Points on a hilly landscape, in no order, each with its height.
A ball rolls from a point to whichever of its 4 nearest points has the largest drop for the distance, and stops where none of them is lower. Distance is the straight distance between rows; heights are no part of it.
(730) h=25.8: 126	122	144	168	91	174	103	124	109	124	57	142	148	121	160	137	157	146	116	184	84
(134) h=37.1: 126	155	142	84	120	137	106	197	109	110	134	110	116	114	139	135	72	188	137	136	145
(886) h=31.7: 117	146	73	58	115	133	126	170	151	80	88	92	168	91	160	130	67	174	152	92	127
(1117) h=44.6: 127	153	112	140	135	101	146	98	124	164	174	113	128	153	98	123	117	113	152	100	128
(150) h=11.6: 121	133	140	140	160	105	148	103	137	159	202	122	132	159	93	125	124	88	124	96	151
(35) h=43.6: 112	133	66	74	112	108	130	159	154	77	79	87	171	77	159	129	76	165	154	79	126
(1101) h=19.8: 109	155	92	90	127	84	144	124	127	128	140	78	165	146	121	127	101	154	167	93	114
(6) h=38.8: 128	118	119	134	83	160	106	63	144	135	97	152	122	163	118	131	206	76	125	135	97
(1043) h=23.6: 131	162	119	167	95	112	139	84	119	129	101	117	125	136	114	138	119	122	124	164	88
(877) h=33.7: 115	146	121	75	110	134	107	199	121	104	118	100	125	107	161	130	54	190	144	121	150
(927) h=31.4: 118	173	135	147	111	126	128	117	112	144	120	114	116	126	116	125	91	135	129	160	103
(570) h=32.0: 169	81	123	172	140	139	121	161	104	114	98	196	54	88	129	76	136	165	156	139	127
(245) h=9.8: 141	138	149	170	109	154	103	137	109	119	77	146	117	92	149	117	114	150	122	188	111
(395) h=11.2: 126	152	111	153	125	105	141	89	139	162	156	123	125	158	109	122	117	99	136	105	112
(817) h=28.5: 132	115	130	147	87	170	110	112	107	126	57	136	145	125	151	126	168	150	128	181	79
(225) h=18.0: 102	133	81	79	132	81	145	142	147	119	125	92	178	137	138	129	107	166	177	69	103
(859) h=24.2: 132	169	140	112	130	121	128	171	111	129	127	100	107	104	124	130	58	172	131	167	135
(711) h=61.5: 115	179	127	113	122	93	142	127	110	141	136	91	128	130	114	136	77	151	142	150	100
(1037) h=5.7: 136	101	164	148	161	129	143	102	161	163	170	141	143	128	117	128	138	78	62	107	166
(436) h=40.7: 172	77	139	169	126	151	113	166	92	118	95	194	60	97	139	77	150	165	152	136	130
(281) h=23.4: 126	116	147	141	172	115	152	111	151	147	201	136	142	130	120	131	128	83	77	104	162
(443) h=44.5: 112	105	119	106	89	180	109	87	120	130	122	151	144	181	127	115	221	98	125	139	89
(403) h=8.8: 148	140	155	168	117	149	109	143	110	111	83	143	102	83	148	123	95	161	115	187	126
(930) h=25.5: 126	115	126	153	122	138	127	70	151	166	145	145	103	145	100	136	160	72	102	103	120
(1065) h=16.1: 144	137	156	146	128	139	101	180	98	118	124	161	75	100	137	118	92	168	134	173	145
(30) h=38.3: 135	174	120	159	109	109	138	85	122	146	120	118	118	148	103	132	111	114	133	134	101
(211) h=30.5: 127	143	116	153	95	124	133	69	136	159	129	143	121	147	108	130	136	82	125	123	119
(948) h=24.9: 113	167	116	73	115	100	142	158	120	110	117	82	156	130	129	125	77	166	169	115	116
(932) h=16.5: 109	140	84	90	134	80	153	134	142	130	149	78	160	154	120	119	118	149	175	80	118
(509) h=40.3: 113	118	113	148	75	149	116	72	133	136	84	146	134	157	126	127	191	96	133	158	92
(776) h=16.4: 133	113	139	118	194	113	156	140	144	125	214	109	162	128	120	128	143	101	110	78	172
(783) h=54.9: 147	121	139	115	115	125	105	207	87	106	149	157	46	120	125	117	103	189	148	120	154
(1060) h=22.7: 137	100	142	144	140	135	132	78	154	160	163	152	108	130	103	130	155	64	93	104	139
(463) h=25.9: 104	125	72	78	129	99	138	146	149	94	98	84	167	110	150	132	105	171	165	74	126
(214) h=50.2: 114	92	117	90	84	168	117	77	117	130	110	151	149	202	123	131	207	110	130	166	84
(219) h=25.4: 110	156	117	62	115	117	127	168	128	120	120	86	151	108	134	133	72	167	160	111	133
(666) h=17.6: 145	118	145	153	138	136	100	179	88	110	133	177	63	96	133	101	108	170	137	155	148
(149) h=43.2: 119	112	122	110	87	178	105	74	130	141	98	151	131	168	112	138	217	92	124	136	79
(337) h=59.1: 120	161	114	132	135	92	148	89	120	155	152	113	128	146	92	128	106	115	156	121	117
(242) h=14.0: 149	130	155	145	131	150	110	194	97	101	111	160	74	89	134	112	89	169	129	164	141
(1052) h=36.4: 120	143	106	158	88	135	106	65	120	155	80	131	122	144	118	134	154	99	129	143	89
(495) h=19.2: 163	92	119	152	143	112	110	170	73	126	110	194	16	119	101	88	128	178	162	140	122
(1116) h=8.4: 136	159	155	155	120	145	107	151	107	130	94	132	112	100	131	119	82	152	133	178	124
(1003) h=14.1: 107	106	94	99	178	90	141	147	166	113	170	107	166	147	118	120	163	134	165	51	143
(637) h=15.8: 114	133	113	114	177	106	141	129	131	133	194	114	158	161	107	117	136	128	149	77	147
(1084) h=33.9: 114	168	136	87	115	113	130	157	115	130	120	98	127	117	126	134	66	173	148	159	126
(325) h=26.3: 119	139	131	161	82	160	120	101	128	126	55	133	147	143	153	137	163	121	133	176	94
(318) h=15.7: 118	114	129	92	197	119	136	152	148	110	206	117	173	128	122	133	147	111	123	85	176
(964) h=28.4: 119	135	113	155	99	128	124	58	145	155	122	145	109	146	104	136	169	78	111	119	108
(818) h=28.0: 129	121	144	122	188	115	152	121	149	138	219	120	149	140	118	144	137	97	97	97	176
(962) h=35.7: 130	155	163	110	108	128	92	188	107	107	140	135	100	92	134	133	66	177	140	156	139
(459) h=27.5: 119	92	140	115	100	166	117	66	143	151	121	148	114	157	109	140	201	57	110	114	112
(733) h=20.9: 142	105	150	158	115	172	104	139	124	119	59	148	129	101	165	129	148	148	124	190	101
(72) h=55.3: 133	126	169	134	183	108	191	135	153	112	177	93	175	131	150	163	131	83	39	141	179
(263) h=13.5: 127	173	152	143	119	131	112	149	104	129	118	109	107	103	121	135	79	166	138	175	116
(136) h=27.9: 118	82	146	112	118	166	116	77	159	157	125	159	120	142	123	133	197	62	93	102	134
(1044) h=42.1: 106	131	61	79	121	85	143	147	165	101	87	91	190	96	147	129	105	147	164	62	111
(1042) h=26.8: 147	91	140	155	107	188	124	138	111	119	66	144	132	91	167	128	152	159	122	189	111
(273) h=24.8: 116	154	108	112	142	83	145	115	139	144	176	101	153	168	115	133	131	118	160	84	142
(778) h=23.9: 151	101	152	174	113	182	102	152	106	112	66	158	117	83	169	114	134	153	117	179	112
(217) h=54.8: 145	107	179	137	176	124	173	115	158	135	172	104	174	134	163	152	136	79	35	151	173
(824) h=14.7: 134	112	154	179	105	160	114	143	102	128	60	159	115	104	155	126	125	149	118	185	98
(369) h=40.6: 114	116	114	121	75	178	114	84	130	125	75	143	143	181	135	123	209	112	135	153	78
(122) h=27.3: 161	108	138	150	132	118	110	190	91	111	113	187	32	97	120	87	114	176	155	136	140
(54) h=15.4: 128	162	131	160	107	121	126	102	111	132	88	109	116	113	130	126	100	128	123	177	99
(346) h=7.0: 140	145	148	154	117	139	116	139	114	126	95	126	108	98	136	131	87	147	126	185	116
(718) h=15.0: 138	158	142	160	104	133	129	101	115	127	88	129	129	115	132	136	113	120	127	169	102
(636) h=27.7: 107	146	83	67	106	118	122	173	150	101	89	75	164	93	152	129	71	170	163	95	128
(1107) h=55.1: 111	104	116	87	82	184	123	94	99	134	92	139	167	192	128	127	219	125	142	170	71
(472) h=18.4: 136	96	175	137	149	128	138	100	171	142	150	147	136	120	131	147	148	65	52	121	161
(502) h=14.2: 113	167	104	124	125	89	151	109	118	139	153	93	141	146	111	116	104	132	153	118	124
(1186) h=11.9: 161	95	111	153	129	106	127	150	80	117	102	184	20	114	97	83	135	177	172	141	128
(223) h=13.9: 136	110	143	135	177	111	152	107	148	156	203	128	137	133	116	128	128	79	102	95	165
(1071) h=28.8: 116	165	113	86	133	103	131	155	117	125	113	74	145	127	121	138	61	169	155	125	126
(1004) h=16.6: 110	126	66	86	145	89	145	134	154	101	121	94	174	138	141	132	127	151	185	51	134
(182) h=32.3: 136	104	166	142	178	128	163	121	151	143	188	123	156	128	134	153	131	78	56	113	174
(416) h=11.1: 116	103	112	101	186	108	138	150	159	121	198	98	175	151	119	121	152	118	141	65	166
(354) h=61.4: 117	172	115	143	108	101	138	107	117	142	129	101	125	130	117	133	103	126	149	151	123
(294) h=32.1: 103	130	105	144	96	152	109	80	135	142	111	151	110	164	119	136	165	86	121	126	104
(131) h=11.4: 154	129	158	161	128	145	100	175	106	110	105	164	86	85	141	118	100	163	122	170	135
(814) h=23.3: 139	129	122	144	118	122	133	80	148	160	156	147	115	147	107	129	147	73	102	108	132
(141) h=37.6: 100	98	122	102	96	174	103	67	141	133	104	163	128	181	110	131	196	84	117	125	94
(458) h=33.6: 116	162	106	101	137	86	143	127	128	142	159	90	139	147	102	129	118	136	163	98	110
(1008) h=21.9: 143	92	178	151	164	127	156	106	170	144	158	132	150	123	139	154	142	61	41	126	170
(640) h=36.5: 152	100	146	179	133	176	101	155	107	107	78	173	87	92	155	106	127	164	142	167	121
(456) h=19.9: 164	87	111	153	122	119	136	156	85	118	102	199	36	112	113	78	152	178	157	134	119
(648) h=5.0: 125	109	127	115	183	105	147	151	149	127	220	122	159	142	115	121	150	115	134	70	172
(572) h=46.4: 132	141	130	83	110	126	98	216	101	99	134	134	89	98	144	137	78	190	152	113	158
(164) h=9.5: 131	159	138	150	104	131	118	129	109	128	93	112	113	112	143	120	100	143	129	187	119
(31) h=34.4: 159	95	135	171	137	142	109	166	84	105	120	199	49	102	117	86	132	165	148	152	137
(986) h=15.3: 103	127	79	92	160	80	144	142	146	121	148	102	169	142	122	128	131	137	176	49	127
(1054) h=23.5: 103	161	93	84	116	98	148	149	132	119	124	85	166	133	130	142	88	170	172	98	129
(1058) h=19.4: 131	151	129	159	97	140	119	99	117	134	76	127	125	125	132	136	137	109	127	167	92
(16) h=24.1: 125	126	128	122	169	105	146	120	144	154	203	126	146	154	95	127	125	103	135	82	156
(602) h=34.1: 123	122	119	130	77	163	119	86	124	122	64	140	151	166	140	140	188	119	142	162	79
(673) h=22.1: 132	105	153	148	121	135	113	68	153	162	147	154	112	133	107	138	165	61	91	102	137
(279) h=1.8: 128	99	131	138	116	153	103	80	168	159	120	149	122	149	113	141	175	56	92	108	117
(274) h=29.8: 121	111	130	140	90	175	116	114	116	124	60	139	175	148	160	144	176	144	126	186	75
(1147) h=11.8: 144	143	127	171	106	159	108	132	111	123	73	135	117	92	153	128	109	140	124	190	102
(590) h=46.9: 135	115	161	124	185	121	156	138	150	117	192	107	174	126	137	161	139	87	62	135	177
(905) h=25.3: 130	129	123	149	136	120	136	85	129	161	165	137	103	146	104	130	133	85	113	111	138
(437) h=31.9: 141	116	145	132	136	134	92	199	88	108	124	156	49	108	134	116	93	174	140	136	152
(1211) h=2.9: 140	97	164	134	149	139	126	101	164	151	158	136	128	124	125	143	152	61	63	108	157
(902) h=57.6: 119	122	167	121	205	115	161	143	158	89	187	94	196	129	148	157	147	104	80	128	194
(387) h=20.6: 137	110	142	145	144	127	131	94	154	164	171	143	119	134	106	134	140	70	88	107	149
(869) h=15.9: 113	125	105	108	162	75	149	129	140	129	175	97	160	163	104	136	136	121	160	56	132
(125) h=30.6: 115	140	94	64	116	143	114	189	129	87	107	96	156	101	162	134	70	183	154	88	134
(710) h=24.5: 111	153	93	76	104	95	132	156	139	101	126	74	167	115	143	126	86	172	171	98	112
(73) h=30.7: 134	117	162	140	185	113	164	127	151	144	197	125	150	114	125	137	134	93	81	103	170
(781) h=54.7: 131	139	141	114	125	126	88	217	88	109	134	147	69	99	129	133	77	188	151	121	160
(491) h=16.8: 137	110	138	134	155	123	150	96	153	153	184	132	130	143	114	141	144	71	86	103	163
(40) h=62.9: 133	141	155	123	189	113	192	130	158	81	158	72	211	141	157	155	147	101	58	157	183

Call two points neighbours if one is among the 4 nearest of the other. Go from one point of each pair to the other, from neighbour to neighbour, staying as low as possible. Name the highest point that can't be avoided.
(279) / (502) -> (458)
(395) / (223) -> (905)
(223) / (346) -> (1084)
(648) / (150) -> (16)
(1211) / (150) -> (491)
(1186) / (346) -> (122)

For each start below, name the point where the ball stops.
(274) -> (346)
(6) -> (1211)
(509) -> (346)
(72) -> (1211)
(219) -> (648)
(781) -> (346)
(214) -> (346)
(40) -> (1211)
(1071) -> (648)
(886) -> (648)
(463) -> (648)
